A landscape with many valleys, sampled at points; each row gives a point and its height.
A ball rolls from a point to the lowest of its 2 nearest points, and stops where none of them is lower. Distance is the straight distance between rows; heights are no part of it.
(764): [ -5  15  58  39 -14  35 -33 -12   8  -9  10 -45  11  24  27 -16 -34 -23
  14  -2  -9  30]  height 211
(323): [ 13 -40  -2 -17 -14 -23  -7  40 -24 -27 -10  23 -26 -25  15 -26  41   2
 -27 -25  18 -28]  height 738
(188): [ -6   1 -52   7  20  -5  33 -45  17  35  14   6 -15  -6 -28  50 -12 -12
  42  40 -14 -32]  height 384
(247): [-72   1 -21   8 -22  52  28  -7  -7 -35 -10  -1  55  34 -25  20 -38   1
   3  66 -10  41]  height 291
(667): [ 51  31  42  -2 -29 -22 -26  31   9  -4 -51 -10  15  -4 -50 -20  25  -8
 -29 -58   6 -14]  height 491
(731): [ 27 -47  -1  11 -51  11 -26  43  -1 -33  -3   0 -51 -13  51 -32  25 -21
  41  32  12 -37]  height 708
(808): [-32  47   5 -24  26  -5   4  14  14  11 -28  24  72  33 -50   8 -27  44
 -39 -20   5  50]  height 258
(260): [ 30 -14 -64 -30  10 -30 -10 -12 -11   9  17  11 -29 -15  25  -2  38   3
   7   7  -1 -30]  height 419
(510): [ -1  36  36 -10 -31  11  17  54  50  22 -38  34  44  -5 -73   0 -21  27
 -12 -24   6  -1]  height 390
(262): [ 60  53  36 -11  25 -37 -17 -29  -2  23  18 -15 -34 -21   7  11  27  -7
 -22 -57  -3   6]  height 574
(456): [-62 -34 -43 -20 -25  16  24  10 -28 -67  19  46  -2   7  29   8   6  21
  11  34   4  25]  height 327
(152): [ 13   8 -32 -31  69 -39  21 -47 -15  45  37  13 -30 -12  15  22  18  16
 -18 -21  -3  -3]  height 512
(703): [-24 -23 -56  11  15   6  15 -26  -6  -8   7  -5   0  17  -4  21  -3 -11
  29  35 -16 -21]  height 345
(613): [ 11  -6  10  -9 -64  14 -39  49  24 -26  -6  17 -12   0  20 -40   3   0
  35  21  13 -18]  height 687
(190): [ 12  30 -49 -24 -27  14 -38 -23  23  -7  34   3   0  20  55  -5  -5   0
  59  50 -14  14]  height 391
(282): [-57 -36 -18 -20  11  -2  29  17 -22 -40  21  47 -12 -13   9   0  10  39
 -13  -3  11  15]  height 273
(760): [-53  -5 -19  28  12  39  22 -22   3  -2 -19 -27  60  33 -43  21 -46 -13
   4  43 -17   7]  height 349
(623): [  4  37 -35 -42  15   4 -44 -42  -5  -6  51  -1   4  21  84 -17  -4  20
  23  31 -14  54]  height 421
(714): [ 30 -50 -56 -28  14 -39   1 -10 -38  19  10 -12 -47 -27  24  -2  65  -7
 -33 -13  17 -40]  height 444
(649): [  6  36  10  -6  10   9  -5 -21  28  41  33  12   2  -8  21  11 -34   9
  26  10 -10  25]  height 572
(535): [ -2 -62 -26 -13 -32  -6  -9  49 -27 -62   1  20 -35  -5  42 -24  39  -7
  -5  18  18 -42]  height 724
(252): [-59   0  14  20  35  17  45 -17   8  25 -12  -2  43   9 -60  29 -45  15
 -15  -3  -7  15]  height 396
(19): [ 49  21  38  27  -6  -4 -35 -18   9  18   1 -41 -25  -4   3  -6  -2 -38
  15 -23  -6 -16]  height 587
(420): [ 39  33  25 -18 -30  -2  37  27  47  54 -13  25 -11 -56 -42  24  -8  20
  25   1  -1 -15]  height 689
(435): [-20  24   1 -24  19  -3 -32   2 -20 -27  -1   2  49  33  23 -29  -1  24
 -36 -22   5  53]  height 840
(694): [-45 -17  -3  23 -40  51  12  11   9 -33   5  -2  21  16   6   5 -36   1
  25  59 -11  18]  height 219
(334): [-21 -36 -17  24 -18  22   3  16  -3 -36  -4  -6  -4  12  19  -8  -2 -15
  29  37  -6 -28]  height 295
(439): [ -4   1 -55 -46  54 -37   7 -17 -21   9  35  39 -10  -1  29   4  32  48
 -18 -23   3  21]  height 481
(358): [ 16 -18   7 -21  22 -33  10  10 -19   3  -1  16 -18 -26  -5  -9  39  16
 -37 -52  13  -6]  height 758
(573): [ 19  43 -50 -53  32 -30 -39 -16   0   8  35  22   2  15  54 -14  17  33
   3  -4  -3  36]  height 449
(579): [-54  14  12  24  24  33  47 -29  19  41  23   3  31  -8 -31  44 -70   7
   1  35 -14  35]  height 461
(631): [  0 -71  64  63   1  18  21  26 -31 -23   5 -16 -63 -37  24  -7   2 -21
   1 -18  13  -9]  height 437
(56): [ 21  59  -9 -17  28 -14 -22 -25  26  29  -1   2  35  23  -5   3 -17   6
  -2 -15  -5  18]  height 609
(430): [-21 -50  30  48  22   9 -10  -5 -54 -54  -4 -54   3  38  22 -21  23 -31
 -46 -36  -3  -2]  height 778
(757): [-62 -45   0 -14  25 -10  25  29 -23 -40 -15  25  17   6 -26  -7  10  24
 -45 -27  16  -5]  height 195
(407): [ 12   3  45  26 -31  23  -6  27  31  19  -4   4 -12 -25 -15  -7 -28  -4
  29   1   6  -3]  height 430
(485): [ 78   0  14 -32 -32 -45   0   7  -1  33  -3   1 -57 -70  24  -9  39  -1
   6 -22   2 -15]  height 607
(609): [ -5  20  61   9 -14  30 -55 -18 -21 -42  25 -49  15  37  56 -45  -6 -13
 -12 -13  -5  66]  height 343
(684): [-45 -10 -72 -32  -5 -15  41 -12   8 -17 -14  53  12  15 -53  42  16  12
  20  19   9 -11]  height 164
(47): [ 20 -20 -64  -9  -2  -8   1 -26  -2   3  43  11 -49 -17  43  15  20 -12
  46  36 -14 -24]  height 392
(724): [ 43  47 -38 -43 -11 -27 -18  19  32  20 -26  27  22   0 -28  -9  20  18
   5  -9   3 -18]  height 652
(680): [ 72  25  15 -18  18 -59 -12 -31 -26  22   0 -34 -34 -20 -16  16  57 -10
 -58 -66   0  -9]  height 601
(814): [  5 -50 -28   6 -14  -1 -26  27 -32 -54 -15 -23  -5  37  37 -34  40 -28
 -19   5   7 -51]  height 735
(442): [ -5 -29 -21  37   9   1  11   1   4   5 -50 -30  19  13 -51   4  -2 -37
   4  17   2 -61]  height 539
(689): [-28  48 -38 -23 -12   7 -10   8  34   3 -30  31  75  42 -50  14 -24  26
  -8  17   1  26]  height 177
(144): [-15  27 -78 -20 -14 -11   4 -12  28  -3 -28  27  44  30 -51  25  -2   2
  26  29  -5 -15]  height 120
(402): [ 14  16 -19 -16 -19 -10  25  22  26  21 -30  31   8 -26 -50  13   4  14
  17   2   3 -28]  height 669
(35): [-28  25  22   3  15   7  38  18  31  34 -28  18  47   1 -75  24 -34  26
 -22 -26   2   8]  height 340
(364): [-32   4  -7 -11   4  34 -25  -6 -36 -52  -2 -28  52  42  38 -37  -6   5
 -30  24  -7  41]  height 858
(239): [ 33  -3  30  13  27 -24  40 -27  -6  49   9 -11 -46 -51 -15  26   4 -18
  -5 -19  -2 -29]  height 490
(299): [ 46   8  70  40 -16   1 -38 -19  -1   4  30 -40 -70 -19  39 -10   1 -41
  25 -17   1  -2]  height 626
(275): [ 10  21  83  20 -51  32 -21  20  51  47  38   7 -26 -15  11  -8 -38   0
  46   9   6  33]  height 336
(551): [ 21  53  29 -22 -12 -16 -15  43  31  10 -51  18  49  11 -57 -15   6  19
 -25 -50  14   0]  height 438
(615): [ -2  24  17 -23 -40  10 -45  45  25 -21  -5  26  25  19  11 -39  -6  21
   6  -6  11  21]  height 662
(327): [ -8   5  16 -10  53 -24  14 -15 -13   9   0   3   7   1 -25   4  10  15
 -42 -62   4  16]  height 781
(493): [-62 -73  -3  20  10   5  53  30 -24 -37 -23  20 -14  -8 -40  11   2   5
 -19   8  13 -37]  height 267
(27): [ 21  63 -19 -38  -6 -16 -46  15  29  12 -11  27  35  26   4 -20   1  29
   3 -15   5  28]  height 633
(732): [-24 -72  19  38  -5  13  39  38 -25 -30 -11  11 -40 -34  -1  -3   2  -3
  -2   7  14 -31]  height 335
(500): [ 17 -68 -39  18   9 -14  22  -8 -38   9   8 -20 -63 -35  23   7  36 -25
   1  17   5 -53]  height 477
(45): [ 32  16 -23 -16  23 -27  37 -29  18  57   7  11 -25 -37 -16  35   2   1
  22  15 -12 -32]  height 426
(267): [ 27 -69  17  55  13  -6  15  -6 -40   6  -1 -42 -61 -31  17   7  20 -45
 -10  -4   5 -37]  height 527
(98): [ -8 -51   0  44   1  23 -16  -4 -45 -55  -9 -60  13  57  48 -33  17 -35
 -14  10 -12 -26]  height 754
(197): [ 66  35  51  26 -36  -8 -34   3  25  19 -42 -43  -3 -10 -43  -9   3 -37
   8 -29  -3 -30]  height 545
(121): [ 39  65  -1 -29  65 -48 -10 -51   0  47  30   1 -12   3  19  22  13   5
 -26 -40  -7  15]  height 543
(581): [-30  30   5   6  13  30  26 -43  28  42  47  15   2 -12  18  40 -62   5
  26  49 -17  33]  height 524
(12): [-26  11 -11   7  33  28 -13 -42 -24 -14   6 -45  49  47  28 -15 -22 -13
 -10  31 -19  34]  height 875
(630): [-16   7  69  29 -39  60 -20   4  26  20  30 -25  -2  11  35  -9 -51  -8
  37  44  -5  46]  height 173
(753): [ -6 -21  37  66  -3  33   7   9   8  -1 -32 -39  13  12 -31   2 -33 -40
  15   8  -3 -28]  height 489
(578): [-26  -1 -53 -29 -35  20  -9 -11 -11 -48  35  25   5  19  60  -5   4  13
  35  52 -10  35]  height 363
(155): [ 63 -25  38  11 -26 -36  16   3 -13  30 -21 -24 -60 -72  -1   9  21 -23
  -6 -22   2 -30]  height 560
(395): [-42  12  37  -6  45  -5   2  -9 -24 -13   5   2  36  13  -5  -9 -14  30
 -54 -49   5  64]  height 812
(69): [-10 -10  57  44  -4  21  21  27  11  11 -32  -9  10 -14 -52   3 -27 -13
  -9 -26   7 -13]  height 425

Call two points neighbours if one is among the 2 nearest of the other. Go from one point of each pair to the other, from neighbour to neighbour, staying as low as possible. Name the highest point that can't be avoided.
(630) and (694): (442)
(694) and (757): (267)
(69) and (630): (407)
(35) and (694): (703)

Where does a ball stop that starts at each point below?
(155): (694)
(500): (694)
(262): (757)
(402): (35)
(364): (535)
(731): (35)
(19): (35)
